Points on a hilly landscape, in no order, each with its height.
From any point a ball rolls to the lowest of the 2 points nearest to it. It stops when none of these is lower. Distance is the straight distance between rows; heights are no part of it.
q677 (h 143): [112 112 132 128 142 164 177 128 133 156 117 110 151 130 105 154 120 177
 109 150  94 116 132 143 137 125 156 168 115 104 121 190 165 172 135 120
 117 136 130 179 179 161 190  90 135 121 142 140]
q144 (h 536): [143 139 121 144 118 139 148 144 114 133 183 159 162 140 139 100 134 152
 126  94 111 107 118 164 151 120 153 159 152 104  79 141 102 184 158 148
 107 118 126 143 141 136 147 171 176 116 142 131]
q656 (h 570): [126 105 152 153 124 150 140 100 119 120  94 137 124 136 106 172 112 109
 131 172  88  72 132 112 106 120 133 182  93 141 148 123 160 194 166  82
 149 126  88 166 150 114 147 105 186 130 132 115]
q884 (h 396): [136 124 162 169  86 151 128 110 116 131 102  60 136  88 148 111 132 112
 116 158 197  87 101 129 146 152  91 178  91 139 161 156 150 125 130 130
  99 116  88 100 127 158 168 184 109 161 116 160]
q397 (h 415): [121 143 146 135 161 139 147 131  54 118 108 111  52  84  84 165 205  87
 144 140 160 133  77  97 120 136  70 143 129 129 150 164 102  93 105 135
 154 120 149 127 148 180 132 136  93  94 111 167]
q880 (h 367): [184 112 130 207 110 128 112  83 139 131 121 109 147  69 131 126 150 120
 176 145 138 130 145  96 137 169 140 131  90 153 183 118 159 108 122  74
 126  84 146 134 141 134 144 131 132 154 130  68]
q531 (h 483): [160 136  94  93 146  57  94 137 139 117 169 163 139 166 149 117 160  83
 144 167 145 158 215 158 134 140  68  92 166 124 102 153 144 139 105 133
 115 129 160 111 109  97  62 154 156 132 150 142]
q953 (h 565): [133  99 154  93 144  82 132 182 142 143  81 137 168 141 138  41 186  68
 158 152 156 174  89  65 118 144 129  81 180 115 141 128  97  54 153 179
 150 124 181  81 105 165  74 104 142 122  88 141]
q908 (h 638): [166 107 120 104  82 177 116 102 150 127 185 139 139  97 136 108 141 178
 132 102 110 147 155 173 138 163 162 165 103 118 106 162 146 125 130 107
 128  97 117 130 119 146 145 155 160 144 160 124]
q879 (h 651): [119 125 119 149 104 137 133 145 154 158 110 119 138 125 121  29  83 120
 115 105 201 119  88 111 142 112 150 117 144 131 154 145 120 105 154 202
  99 145 180 110 151 131 171 139  87 144  77 179]
q885 (h 486): [131 113 135  62 143 139 127 156 140 135 149 192 138 143 143 120 176 179
 101 130 101 167 144 186 141 109 118 120 148 101  81 121  83 136 149 160
 135 168 119 118  94 108  96 143 114 118 150 149]
q631 (h 635): [100 114  97 100  94 112  92 145 119 102 126 166 113 144 103 184 113 223
 137 151  62 110 134 110 112  93 127 108  81 136 140  85 135 162 114  75
 140 138 110 152  95  85 143 114 164 124 120 117]
q479 (h 595): [132  89 155 105 122 127 109 152 127 123 126  94 181 112 150  80 167  80
 134 139 173 151 115 129 142 161 116 111 145 153 114 133 103 134 126 193
  95 172 172  54 104 132 100 158 143 164  90 164]
q892 (h 634): [128 125 123 142 115 135  96 128 141 154 118 106 106 120 132  46 119 108
 111 129 170 140 118 128 114 149 130 134 126 159 182 100 118 117 173 195
 105 171 177  98 152 127 118 144  73 177  97 160]
q614 (h 272): [104 184  96 159 169  83 137 110 113 130 144 108 107 142 150  86  86  85
  90 120 126 143 147 105  97  97 120 105 165 124 156  88 144 110 127 116
 104 150 151 150 151 128  55  91  68 157 137 108]
q426 (h 803): [159 125 120 144 136 103 110 156 170 176  85 118 110 137 130  62 111  84
 161 118 130 161 112  68 109 137 133  99 172 174 131  99 143  61 152 176
 129 121 160 113 135 167  81 176  76 112  86 131]
q957 (h 412): [205  89 133 199 128 132 138 103 109 119 133 137 143 112 151 141 159 129
 206 162  91 104 129  75 134 133 157 147  63 159 153 142 139 124  99  90
 164 107 140 151 149 140 152 108 184 157  99  63]
q519 (h 188): [136 163 104 137 144 107  63 115 158 129 114 112 134 106 131 109 103 125
 146 105 134 181 170 137 113 181  96 103 169 175 126 109 167 103 106 102
 119 116 151 112 127 129  94 143 103 174 135  79]
q13 (h 777): [158 171  90 133 153  78  97 143 149 140 145 117 129 128 127 103 169 101
 193 140 141 164 144  82 117 123  99 104 187 124 115 108 135 103 133 143
 114 107 133 102 119 150  82 190 134 123 147 106]
q988 (h 759): [157 189  70 158 150  62 119 133 106 113 155 122 105 130 111 115 162 108
 203 125 119 118 129  64  99 108 113 137 180 137 105 119 119 117 122 105
 105  68 114 120 164 144  90 158 135 118 138  66]
q70 (h 453): [145  94 110  81 167  96 135 155  97 140 166 190 164 175 130  92 173 126
  94 140  86 176 134 134 115 112  75 123 189 110  93 147  87 144 167 164
 144 166 124  98 111 129 100 110 140 112 140 133]
q951 (h 260): [ 76 113  98  89  70 131 158 103 177  89  67 180 165 131  99 192  94 153
  74 147  51 110 161 148 101 157 135 136 127 118 150 117 127 144 102  63
 124 101 137 173  94  97 169  76 155 135 169 109]
q123 (h 120): [139 130  97 164 107 108 114 101 166 150 191 141 143  78 112 101 118 153
 155 128  88 158 163 147 144 146 194 101 143 136 175 139 157 139 133 117
 110  93 182 182 168 126 148 109 142 136 134 103]
q190 (h 828): [142 162 129 154  90 141  98 100 187 142 108  74  98  60 153  73 119 110
 159 119 135 130 134  88 106 204 156  82 118 202 166  64 181  76 102 156
 127  93 140 138 141 111  94 151  92 118 136  85]
q802 (h 318): [107 153 108 124 150 110 119 142 161 147  76  72 149 101 120  97  80 128
 105 107 145 151 133 112 100 157  65 124 115 161 135 152 154 128 150 178
  96 161 124  73 125 142  97 137  69 195 156 172]
q676 (h 428): [151 121 210 144 114 161 119 125 107 108 129  60 111  92 167 162 134 117
 116 148 203 112  94 151 165 166 124 162 113 150 128 120 137 121 133 147
 121 145 111  82 119 152 130 166 101 151  88 132]
q451 (h 140): [ 93 122 180 124 116 170 146 143 119 124 164 124  89 195  90 200  97 117
 117 118 134 118 122 127 141 104 176 144 123 119  75 117 114 140 134 111
 188 160 114 157 132 137 147  88 123  90 136 131]
q943 (h 740): [177 169  66 173 166 102 102 140 106 109 158 126 116 132 121 161 147 138
 203 115 120 113 136  72 111  98 137 161 122 100  93 133 142 109  94  98
 135  77 111 105 160 113 124 169 150 149 117  71]
q63 (h 515): [179 108 118  79 154  55  89 158 132 140 141 131 156 177 148  77 161  96
 157 153 130 196 169 113 140 137  93  93 173 120 131 151 124 107 116 148
 125 156 153  71 104 119  66 138 154 155 124 135]
q483 (h 615): [ 95 120 164 141  97 140 160 116  61 161 113 129 169 154 162 103 117 103
 145 112 189  54  72 137 159  71 139 149 147 107 131 140 108 144 108 157
  73 134 134 132 138 131 155 157 144 115 115 159]
q724 (h 681): [158 104  76 103 128 100  91 177 114 117 203 138 132 175 108 166 131 152
 138 118 128 140 145 136 165  93 118  99 106  87 106 107 155 101  76  84
 123 124 120 122 105  83 119 161 118 151 131 150]
q539 (h 522): [131 139 178 130 164 118 151 135 110 120 166 134 125 162 119 133 148  80
 137 118 166  77 132 145 144  86 111 142 162  84 111 112 130 155 155 155
 129 140 156 121 136 150 129 147 138 121 118 137]
q165 (h 243): [113 138  91 135 117 141 149 177 120 152  69  89  94  69 126  68 168  92
 128 149 157 137  86  86 146 182  86 120  97 200 149 129 109  95 136 153
 147 134 126  98 125 166  85 154  86 153 128 193]
q285 (h 657): [136 133 155  69 143 100 123 124  73 129 118 115 199 146 146 107 160  97
 121  83 184 122 139 178 168 167 137  98 148 121  80 126  97 128  96 167
  69 132 124  59  91 135  84 123 171  98 103 157]
q742 (h 806): [145 142 148  81 106 147 115 123 149 139 161 151 105 126 198 172 117 188
 164 120  91 125 106 147 134 140 188 175  66 111 117 121 123 159 116 107
 188 102 109 165  92 122 141 112 206 112 150 164]
q556 (h 689): [107 106  82 148 145 101 128 120  81 106 116 162 116 138 123 153  82 173
 117 128  84 144 145 102  88  91 111 121 116 139 149  86  95 132 133  99
 147 159 125 145 141  75 117  93 104 140 130  69]
q978 (h 713): [114 110 102  74  99 121 131 140 186  87 139 181 129 143 118 118 154 162
  70 129 118 167 161 217 121 138  97  88 127 140 108 134 134  98 126 103
  74 142 101 125 101 114 119 158  99 162 155 138]
q58 (h 545): [ 87 144 193  93  95 163 104 150 153 123 127 165 131 174 154 203 124 136
  80  91 136 129 138 177 129 132 159 125  78 111  90 101  91 143 141 125
 103 137  85 121  91 138 138 148 132  97 167 154]
q859 (h 571): [108  91 160  86  84 186 100 126 145 124 118 140 107 128 150 191 113 179
  74 141 115 120 141 149 128 152 163 133  67 124 114 114 113 138 158  96
 143 147  81 123  82 132 168 134 160  88 170 148]
q860 (h 255): [110 187  95 148 161 120 128 121 110 101  71  87 124  96 104 104 122 108
  90 102 132 145 122  79 111 149  95 140 136 150 169 146  89 106 102 111
 147 138 107 149 138 143  70  52  80 151 174 133]
q352 (h 495): [148  88 137 158 139 140 116  92 118  85  71 161  85 148  98 197 168 101
 173 140  67  81  89  72  99  85 124 126  63 142 160 116 134 162 136  81
 168  98  58 174 117 114 110 127 155 113  95  75]
q326 (h 663): [111 112  83 192 167 105 152 122  99 103  89 166  96 132 120 157  90 141
 104 135  86 131 141  63  51  56 145 126  59 104 158 105  89 109 115  90
 122 148 137 126 155  73 144  86  79 117 108  67]
q447 (h 328): [136 126 122  67 145 118 140  95 182 152 127 118 151 155 104 121 153 128
  38  95 154 152 145 160 184 120 130  91 169 121 126 185 144 136 134 182
  77 152 118 103 121 146 109 159  99 124  98 179]
q493 (h 744): [165 162 133  75 141 107 139 114 172 118 166 159 125 171 135 146 159 121
 153  98 142 106 181 168 166  87 164 130 154  58 123 129 122 122  81 124
 145  92 127 165 106 108  95 126 154 116 126 164]
q481 (h 347): [112 124 181 116 138 115 120 125  71  96 157 138  76 195 115 205 175  81
 135 155 100 119 125 117  94  82  86 160 109 125  93  95 150 137 145 109
 162 132 100 131  98 114  78 147 118 132 138 116]
q443 (h 798): [133  55 138 115  70 162 108 105 147 130 116 134 120 124 151 186 161 222
 131 167  94 128 127 103 138 124 165  99  61 123 150 121 147 122 119  85
 175 153  99 166  70 116 189  91 164  65 125 126]
q389 (h 517): [111 130 176  63 140 130 119 148 172 110 159 166 150 160 161 152 148 137
 106 107 156 132 137 186 136 112 152 110  99  96  75 116  65 129 126 138
 145 145  95 117  81 120  91 106 119  97 172 177]
q690 (h 257): [135 171 118 192 163 127 106  94 121 115  80  98 122 103 121 153 124  73
  95  98 147 134 130  89 142 142 133 113 115 127 207 124 146  89  66  66
 121 101 114 170 136 132  78  95  76 149 156  89]
q881 (h 425): [ 94 142  96  94 108  94 146 148 114  99 165 174  91 207 108 149 112 119
  97 129  75 110 158 168  95 122  61 142 146 136  50 125 128 165 135 106
 131 129 102 145 120  91  99 112 146 127 172 109]
q188 (h 179): [108 145  94 160 155 128 116 102  96  86  84 120 103 123  90 178 134  72
 101 106 124 111 121 101 109 120  92 128 119 112 200 134  94 115  72  85
 133 131  84 181 138 115  87  57  67 148 171 110]
q992 (h 382): [129 127  83 116 160 100 129 146 142 176 116 123 158 150 125  14  90  97
  98 118 124 161 120 115 122 155  98  91 174 146 145 116 123 133 181 190
 101 159 157  99 158 127  88 102  88 126 132 158]
q761 (h 731): [ 95 129 114  87  79 128 161 121 182 103 121 136 133 145 103 134 122 164
  51 125  98 148 159 213 123 137  99 119 120 118 110 120 139 114 120  61
  94  92 108 158 117 116 139 121 107 153 184 118]
q339 (h 145): [ 86 119 124 105 143 138 149 120  91  92  88 121 115 136 141 172  99 153
 114 147  81  91 110 100  79  91  82 162  82 121 124 134 100 205 183 142
 134 177  83 123 127 108 151 124 125 109 191 125]
q768 (h 591): [ 93 134 175 177  67 136 127 111  62 177 124 133 159 140 167 103 106 104
 161 129 133  61 121 164 134  94 133 149 126 135 131 146 137 160 113 143
  47  99 103 155 143 117 167 151 168  86 135 157]
q254 (h 397): [151 127 197 150 163 156 158 133  56  90 120 134  39 102  99 200 186  73
 130 112 157 117  85 119 117  91  92 164 131 125 136 112 101 101  85 114
 155  77 157 124 145 158 134 113 108  90  94 130]
q643 (h 219): [ 66 108 159 104 144 137 122 137  79 125 134 116  97 155 149 179 137 125
  85 169 118 111 126 129  76 106  79 152 104 125  94 120 123 164 171 133
 149 206 105 116  98 123 119 133 128 110 173 151]
q535 (h 542): [176 105 160  70 183  66 111 163 132 146 111 125 166 156 149  94 164  75
 191 143 141 185 109  86 149 128 111  93 200 104 133 127 135  91 107 182
 162 124 151  60 101 155  85  97 159 135  91 128]
q828 (h 316): [ 80 133  84 120  81 113 149 119 130 101 128 159 159 154  86 173  96 162
  78 126  53 124 159 163 130 118  93 134 160 132 125 116 117 155  91  60
 131 107 127 199 117  86 128  81 150 143 159 102]
q749 (h 552): [119 140 132 152 150  99 141 106 131 149 149 143 139 160 117  92 110  92
 116 134 150 115 152 112 125  89 124 112 179  95 139 145 105 123 175 164
 111 148 182 126 146 136 132 140 109 129 113 135]
q699 (h 319): [159 151 102 216 144 137 109 121 122 124  95 117 105  78 103 127 157 108
 135 115 146 135 131  68 134 155 141 111  99 160 215 106 156  85  95  76
 114  91 126 149 165 134 113 137 105 116 129  62]
q99 (h 763): [186 129 156  71 171 126 158 130 186 127 152 164 145 124 145 111 126 148
 151  79 153 133 133 195 164  92 200 106 135  72 111 116  95 102  93 131
 162 113  95 143 111 111 110  97 144 124 112 141]
q152 (h 368): [133 136  87 151 176 109 139 123  59 107 113 124  37 105  67 165 161  88
 140  99 138 138 110  75 105 139  68 133  87 126 171 154  92 103  99 121
 126 113 119 141 165 144 135  97 115  98 127 124]
q785 (h 790): [165 148 131 112 171  85  88 155 131 144 123 133 114 142 119 107 138 102
 171 109 134 162  94  64 124 109 104 105 201 122 100 120 134  66 135 145
 145 111 164 111 109 187 102 159 112 118  90 113]
q86 (h 341): [124 158 168 174 133 135 165 130 114 101 120 130  64  91  84 151 159  56
 153 144 176 106  94  97 109  88 111 163 147 103 150 130 114  94 112  92
 115  63 190 156 150 164 149 136 105  94 102 155]
q82 (h 596): [119  84 143  91  89 193 151 105 140 141  78 137 146  97 173 166 103 196
  68 154  88 120 129 145 124 138 171 129  35 123 139 143 122 172 130 103
 102 127  73 113 123 145 190 145 148 117 179 150]
q868 (h 336): [136 134  70 143 168  87 124 157 118 153 145 152 112 165 133  57  90 128
  92 116 103 178 133 108 113 125 114  93 178 131 139 109 129 120 145 141
 123 148 161 127 165 117  96  99  93 143 128  85]
q678 (h 815): [117 168 108 161 129 108 124 129 178 161 113  81 114  81 119  73 118  78
 160 143 136 134 131 106 117 157 130  75 144 188 143  76 164  86 139 164
 115 126 144 128 136 141  84 188  76 107 126 133]
q508 (h 275): [122 157 111 144 108 114  90  95 163 136 150 103 158  84 125  89 102 108
 147 119 147 137 137 163 149 187 120 101 158 164 126 145 166 133 145 169
  84 113 134  87 127 123 159 196 138 124 140 125]
q187 (h 373): [105 139  82 143 125 101 142 113 128 109 156 152 118 190 100 160  90 114
 113 142 102 119 173 147 124 106  80 144 165 142 119 125 141 176 124  83
 115 106 128 166 140 104 102 117 138 151 155  97]
q917 (h 205): [107 195 100 175 149 123 126  99 138 141 103  77 106  83 140  78  71  97
 111 113 133 133 131 102 109 147 145 103 141 135 191  97 174  83 133 123
 121 107 147 156 144 127  95  90  78 131 138 126]
q754 (h 678): [166 129 118  72 146 103 114 104 132 118 119 142 186 141 121  94 178  99
  82 108 146 178 173 173 155 160 131 106 141 126  96 158 110 130 131 184
  61 117 147  52  92 127  98 144 158 112  99 172]
q975 (h 191): [136 138  93 140 134 137 110 186 114 141  86 100  93  89 144  48 178 115
 163 131 130 146  98  70 113 176 110  96 125 209 118  90 108  73 138 128
 154 128 118  95 136 152  83 130 108 127 120 116]
q687 (h 816): [150  99 161  95  96 155 103 136 127 123 146 159 104 141 132 208 126 185
 167 164  78 112 125 115 126 124 184 138  79 102 139 116 157 141 131  80
 170 113 125 186  98 117 154  97 197 108 127 142]
q529 (h 239): [140 155 144 144 126 138  93 109 136 120 136  94 119  95 114 131 133 118
 153 136 153 142 164 156 128 167  93 130 137 151 131 142 174 119 158 108
 112 127 127 102 121 132 126 191 128 153 148  94]
q68 (h 267): [145 118 196 132 125 184 117 116 135 120 182  92 108 119 130 180 108 142
 137 102 170 118 126 166 159 153 158 155 126 113 111 134 134 136 111 124
 168 139 118 139 135 165 137 126 137 135 111 113]
q72 (h 200): [102  90 108 107  81 165 137  93 163 101  60 147 170  90 115 152  68 144
  66 147 109 139 163 158 109 175 124 152 110 128 169 145 129 146  95  95
 113 127 121 121 118 101 197  88 128 154 184 124]
q748 (h 55): [ 97 124 174 117 117 188 162 136 130 144 137 100 103 178 103 188  95 152
 105 147 104 112 103 110 138 116 199 171  95 106  77 176 132 173 138 126
 162 144 113 175 170 140 184  75 137  86 128 140]
q883 (h 599): [114 102 114  83 142  88 145 108 137 132  61 124 204 122 149  83 144  71
 168 134 201 113  74  97 196 144 152  71 188 149  96 124 134 104 152 199
 117 117 162  65 125 122  88 162 137  79  90 150]
q997 (h 633): [138 110 118 201 148 120 145 125 113 111  79 147  99 122 117 146 114 145
 132 151  84 115 134  73  79  76 137 163  61 124 183 133  96 131 155  88
 134 139 142 180 151 117 168 100 123 132  87  81]
q741 (h 506): [121 150 120 111 126 159 136 143 110 145 176 164 103 167 134 152 139 172
 120  95  80 123 118 151 124 115 137 161 138 101  49 138 108 170 165 128
 159 125 100 152 148 132 120 118 166  87 140 115]
q702 (h 238): [ 99 145  96 202 118 125 180 117 116 140 123  73 141 103 107  90 131 112
 150 159 148  74  87  98 127 116 155 182 112 125 151 175 142 134 158 122
 107  88 140 154 187 143 177 125 134 125  98 133]
q999 (h 241): [ 92 127 115 169  87 127 135  67 143 168 130  75 153  75 123 100  62 137
 128 118 143 132 104 146 146 177 122 124 118 159 154 177 187 145 131 141
  83  99 128  95 148 141 179 172 142 141 151 142]
q154 (h 637): [122 117 140  98 119 107 141 108  75 145 122 135 198 129 139  83 145 111
 126  88 208  86 106 156 186 124 140 112 165 122 114 130  80 142 100 177
  72 135 139 110 128 122 128 148 146  94  87 160]
q62 (h 64): [ 91 142 112 140 129 139 167 129  92 112  59 122 161 103 155 126  68 181
  88 129 106  89 115 131 104 104  80 164  75 147 128 138  89 210 132 139
 119 152  89 117 147 102 177 115 128 137 173 131]
q506 (h 419): [132  96 108  90 174  77 147 160 122 175 126 156 164 170 124  58 150 127
  62 153 104 181 125 119 125 138  82  90 187 109 142 162  97 151 172 188
 119 161 154  77 151 129 116 103  99 116 140 138]
q347 (h 614): [118 104 130 113  97 156  80 147 123 125 113 124 136  87 148  75 146 112
  90 134 158 163 126 168 109 155 122 127 106 181 143 136 119 151 138 184
  66 176 161  64 122 121 134 160 107 198  92 165]
q925 (h 242): [133  99 164 127 107 161 147 122 155 145 184 124 142 125 113 152 129 131
 113 130 134 112 145 176 169  98 181 132 147  86 150 139 155 176 137 126
 105 116 157 168 157 149 150 146 143 137 117 147]
q947 (h 778): [167 145 156  78 163 138 165 141 165 144 155 167  94 116 189 148 108 185
 178  89 128 145 100 159 144  99 198 134 118  93  91 106  94 110  73 119
 187 111 107 171 113 126 136  97 162 116 101 149]
q233 (h 523): [ 99 112 182 141 175 130 195 145 105 119 155 112  94 126 185 123  92 132
 112 135 178  95  73 156 128 112 120 114 142 139  79 110  95 114 139 166
 141 173 116  88 128 161 162  87 118 108  91 147]
q35 (h 131): [141 152  89 159 169 113  59 158 115 131  98  95 123  98 136  94 146 125
 145 105 131 160 148  91 121 156 106 108 126 193 124 102 133  84 108 105
 163 140 110  88 138 138  80 130  93 167 123  77]
q591 (h 575): [123  98 150  91 148 156  88 159 113 133 164 108 127 103 156  86 152 149
 111 124 147 160 122 141 140 143 112 130 157 148  93 120 108 131 149 179
 157 176 141  81 109 141 127 147 118 159  94 142]
q458 (h 792): [165 134 133  90 112 165 121 140 135 144 177 158 122  92 206 117 136 200
 174 100 100 134 122 164 148 124 162 177 112 112  95 110  81 122  95 149
 189 119  98 138  94 115 153 131 155 126 125 161]
q230 (h 184): [113 153  87 201 126 105 152 116 153 165 146  98 140  94 106  85  93 132
 159 145 126 120 120 112 126 143 165 131 153 141 154 159 160 136 159 134
 103 106 189 177 181 142 171 115 143 117 102 107]
q698 (h 667): [145 122 137 157  91 167 125 155 148 160 136 133 105 126 135  33 104 148
 116 113 165 142 121 111 126 145 164 128 127 146 142 122 113  94 158 156
 128 128 206 131 180 131 197 120  95 144  60 128]
q41 (h 459): [118 164 225 134 140 151 151 134 127 123 128  71 124 104 139 155 155  56
 135 125 205  96  61 146 155 162 107 129 139 128  99 107 126 116 127 155
 122 139 111  79 140 182 101 145 106 129 120 129]
q134 (h 661): [ 90 110  50 136 126  73 108 130 105  64 114 156 145 169 116 179 100 203
 125 103  46 115 104  79  98 104 114 105  92 152 127  75  95 139  98  83
 148 144 111 135  84  61 128  95 143 124 123  85]
q281 (h 297): [ 77 169 105 155 131 121  90 132 151 126  85  81 165  92 158  72  79  89
  90 116 156 147 134 152 101 185 112 126 123 182 148 113 134 124 132 176
  63 151 143  88 126 116 117 117  76 183 143 164]
q708 (h 579): [137 122 131 152 151 138 117 137 110 137 157 134 109 142 112 144 116 144
 135 142 142 141 149 121 124  76 122 149 152 107 144 145 136 113 147 115
 137 160 156 143 151 137 142 146 102 157  92 110]
q671 (h 356): [126 109 173 172 117 170 129  97 102 126 106 102 137 104 126 146 103  96
 121 154 150  74 151 156 117 143 109 175  95 132 151 138 172 168 158 109
  87  96  93 116 140 135 172 157 131 140 150 142]
q433 (h 766): [ 95  97 112 119  88 141 152 134 153 136  75 131 142 120  81 166  97 192
  98 157  69 107 136 140 119 134  97  99 107 111 154 147 128 145  86  68
 159 177  86 164 111  91 181  74 140 104 169 115]
q355 (h 284): [ 95 147 107 114 127 132 136 172 150 164  65  83 137  90 145  54 105 109
 103 131 139 140  98  80  87 175  93 109 106 192 151 125 140  98 152 172
 127 154 113  89 150 147  58  99  69 170 127 186]
q425 (h 142): [ 82 137 118 138 107 163 149 112 124 131  79 131 186  82 132 112  70 182
  68 116 107 140 150 150 127 148 123 163 105 136 148 147  95 174  98 125
  96 114 128 117 150  95 184  93 104 151 169 131]
q142 (h 534): [123 101 139 136  94 128 110 111 110  85  88 148  86 185  83 197 128 135
 148 163  59  89  99  95  88 109 118 140  90 139 133 103 173 185 163  81
 151 117  74 159  99  81 123 114 175 119 123  96]
q323 (h 683): [155 117 147 141 104 148 132 146 145 120 163 143 142 114 142  64 118 136
 179 115 171 127 121 118 158 135 163 141 164 133 124 114 111  97 128 155
 146 115 197 132 135 128 178 134 130 165  64 128]
q597 (h 551): [111 118 157 109 159 156 142 139 108 138 170 126 108 115 162 149 122 161
 102 108 151 143 122 162 143 111 132 116 184 110  79 129 100 123 138 166
 168 183 108  98 117 155 137 112 103 100 115 135]
q505 (h 455): [178  78 149 184 129 137 121 109 122 114  95 158 131 148 150 188 166 116
 186 183  68  88  90  82 105 122 135 139  63 160 149 135 159 148 127  94
 179 115  90 188 106 131 155 114 189 123  94  65]
q181 (h 564): [105 138 159 149  83 143 145 125  93 162 134 156 167 142 153 124 138 143
 129  94 106  90 115 154 150 106 181 151 123 122 103 134 100 197 132 146
  61  91 112 163 128 140 189 148 210  90 138 149]
q719 (h 183): [123 120 137 156  94 132 113  92 165 149 188 130 133 105 106 156 126 133
 150 151  90 121 187 173 139 128 149 109 143 109 162 139 176 164 136 100
 102  89 145 160 146 135 157 150 158 131 136 117]
q635 (h 471): [111 148 118  94 100 136 114 143 119 121 180 160  81 226 103 169 117 138
 128 108  71 134 142 133 111 111 131 138 119 125  33 124 109 147 150 119
 178 132  72 147 103 109  94 105 157  83 171 138]
q147 (h 636): [183 143 114  73 163  93 133 106 169 117 143 140 162 151 113  80 153  95
 148  92 173 140 156 138 194 141 146  93 207  93 118 128 134 103 121 183
 124  91 168 106 124 132 122 126 146  91  91 150]
q328 (h 703): [155 129 122 104 154 116 107 153  98 113 181 166 110 194 124 192 113 127
 170 115 147 122 121 137 146  58 138 113 145  69 106 114 139 104  75 103
 150 128 143 138 124 100 126 156 145 135 101 135]
q932 (h 446): [136 136 103 110 138  90  82 163 109 111 160 141 121 143 151 148 145 119
 177 159 133 159 203 162 104 137  62 113 129 123 129 111 143 100 107 105
 107 139 148  99  87  99  82 156 132 180 144 128]
q894 (h 701): [184 141 120 149 130 134 116 146 119 119 168 124 135 103 155 108 131 153
 212 114 132 127 132  97 133 116 165 146 128  94 129 127 146  95  81 127
 146  82 173 145 135 121 174 139 163 158  92  88]
q689 (h 309): [123 177  82 158 175 122 148 113  78 107  93 103  68  91  94  99 117  76
 124  80 147 133 106  59 110 177 101 108 118 142 175 148 114  87  77 140
 136 140 112 171 163 143  98  67 109 107 152 139]
q624 (h 720): [191 122  97 149 148 134 104 149  96 130 148 118 141 131 154 172 139 165
 203 132 123 123 123  96 144 108 153 156  94 110 123 132 152 111  76  97
 171 113 116  96 113  82 157 168 154 153 119  99]
q140 (h 695): [131 131  91  86 143 115 119 126 180 107 121 174 165 131 113  89 175 130
  62  93 130 188 145 207 125 149 128 101 124 151  97 162 115 121 141 169
  59 117 112  76 102 127 104 152  97 148 135 145]
q958 (h 290): [128 130 130 111 111 136 148 117 192 154 153 130 146 155 108 128 132 148
  54 112 135 140 131 167 165  94 163 102 148  83 146 180 135 145 145 136
  90 127 116 153 143 141 139 147 115 137 131 160]
q276 (h 782): [102 103 133  95  65 154 140 137 151 145  87 135 108 131 110 181 144 212
  99 170  55 109 121 127 112 130 160 107  82 111 137 133 157 161 131  66
 172 162  86 171 124 130 174  85 165  60 149 125]
q984 (h 603): [135 122 117 189 129 129 171  99 139 104  79 131 149  95 129 114  92 120
 119 150  89  81 127  96  99 127 137 174  94 143 179 122 110 164 140  99
 144 128 122 178 151 123 143  81 140 143 139  89]
q704 (h 724): [164 157 156 107 119 129 106 149 127 126 187 148 115 171 132 174 125 122
 189 120 146 106 150 158 143 104 161 156 128  76 109 111 138 154  95 121
 174 113 130 155 111 106 117 160 166 119 140 126]
q393 (h 583): [110 110 128  94 130 110 165 152 163 132  74 118 175 111 131  75 175  45
 156 163 205 138  85  60 148 162 153  66 172 150 128 121 120  72 152 182
 132 117 183  91 124 143  67 159 115 110  91 161]
q366 (h 606): [129 103 136 101 119 141 110 139 112 112 154 166 104 143 118 174 119 201
 127 150 118 129 154 138 126  81 140 137 113 106 127 106 126 146 142 118
 162 170 128 153 111 102 151 162 128 126 123 122]
q931 (h 289): [103 165 127 194 111 114 161 125 133 130 150 115 115 103 101 114 157  63
 165 157 160  77 104 109 142  90 136 145 153 107 149 132 126 122 172 136
 110  75 165 150 151 143 149 162 108 100 101 126]
q4 (h 400): [125 140 130 129 152 105 105 142  96  97 160 149 107 150 121 174 160 101
 167 152 106 117 163 130  82 110  62 165 126 138 113  97 136 137 129  88
 124 129 134 133 114 119  81 170 129 150 159 105]
q402 (h 256): [ 85 176 131 178 124 114 103  85 156 116 115  79 163  72 157  76  59  92
  96 122 142 125 135 148 130 164 144 130 133 137 170 105 141 126 141 144
 107 100 136 122 130 108 136 103  87 148 156 131]
q710 (h 619): [145  62 141 103  83 188 161  84 160 132 130 141 147  69 140 117 146 187
  93 140  84 150 134 163 132 147 175 142  66 140 135 160 135 156 131  90
 104 104 124 139 131 146 168 121 158 155 167 116]
q261 (h 490): [135 142 198 132 174 126 173 147 100 107 153 107 102 108 138 139 142  88
 159 142 187  87  70 140 123 109  94 136 161 115  81 103 111 114 150 152
 167 153 136 105 121 168 116 122 118 120 109 111]
q980 (h 750): [104 117 103 103  93 137 161 156 157 158 120 130 130 117  88 145 121 217
  87 132  73 145 137 177 128 124 122 115 116 126 108 130 131 109 116  76
 145 150 106 154 118  88 144 102  95 117 163 110]
q717 (h 202): [131 110 121 156 103 156 152  91 145 165 123  65 154  94  99 113  98 167
 102 118 124 125 131 119 146 161 140 147 121 132 157 196 182 149 136 118
 121 130 127 134 165 162 183 121 142 155 138 138]
q313 (h 283): [ 69 115 157  72 147 105 136 120  74 115 180 146 110 212 141 194 143 108
 108 173  93 141 122 124  80  79  99 124 136 110  77 118 117 142 154 146
 177 191 124 124  88 123  90 133 121 105 123 126]
q490 (h 616): [130 110  97  84 121  91 130 114 153 147  95 125 186 139 109  69 126 102
 117  83 163 140 124 107 206 154 141  95 195 133 124 125 127 117 161 203
 103 106 165  75 121 133 125 130 130  61  74 175]
q874 (h 658): [172 115 115  82 103 144  97 142 146 125 170 148 116 132 123 144 148 181
 150 102 129 161 162 177 142 121 152 116 131  91 113 131 136  92  94 107
 138 119 105 136  94 117 111 160 123 143 148 152]
q970 (h 310): [126 106 184 146 111 193 125 104 130 141 143  86 109 149 107 172 108 132
 101 133 147 100 139 158 152 151 132 174 107 108 130 161 174 140 144 122
 131 152  93 113 137 138 152 154 127 138 136 132]
q963 (h 212): [135 131 171 152 154 171 126 125 106 125 146 110  81 151 126 200 101 144
 150 114 160 121 109 140 124 117 163 138 144 116  62 132 133  97 104 111
 189 146 106 128 123 149 139  83 136 101  97  89]

Two balls start at each pair of points below. Name the first point that both come to, or write never.
q678 and q749: q261
q366 and q597: q261
q285 and q883: q62

Call two points neighbours if one is among the 2 nearest of the other. Go from one point of each pair to the other, from neighbour to neighbour, staying as low as possible. Name the highest point that can't be avoided.
q748 and q123: q556
q188 and q123: q397
q35 and q748: q508
q35 and q917: q802
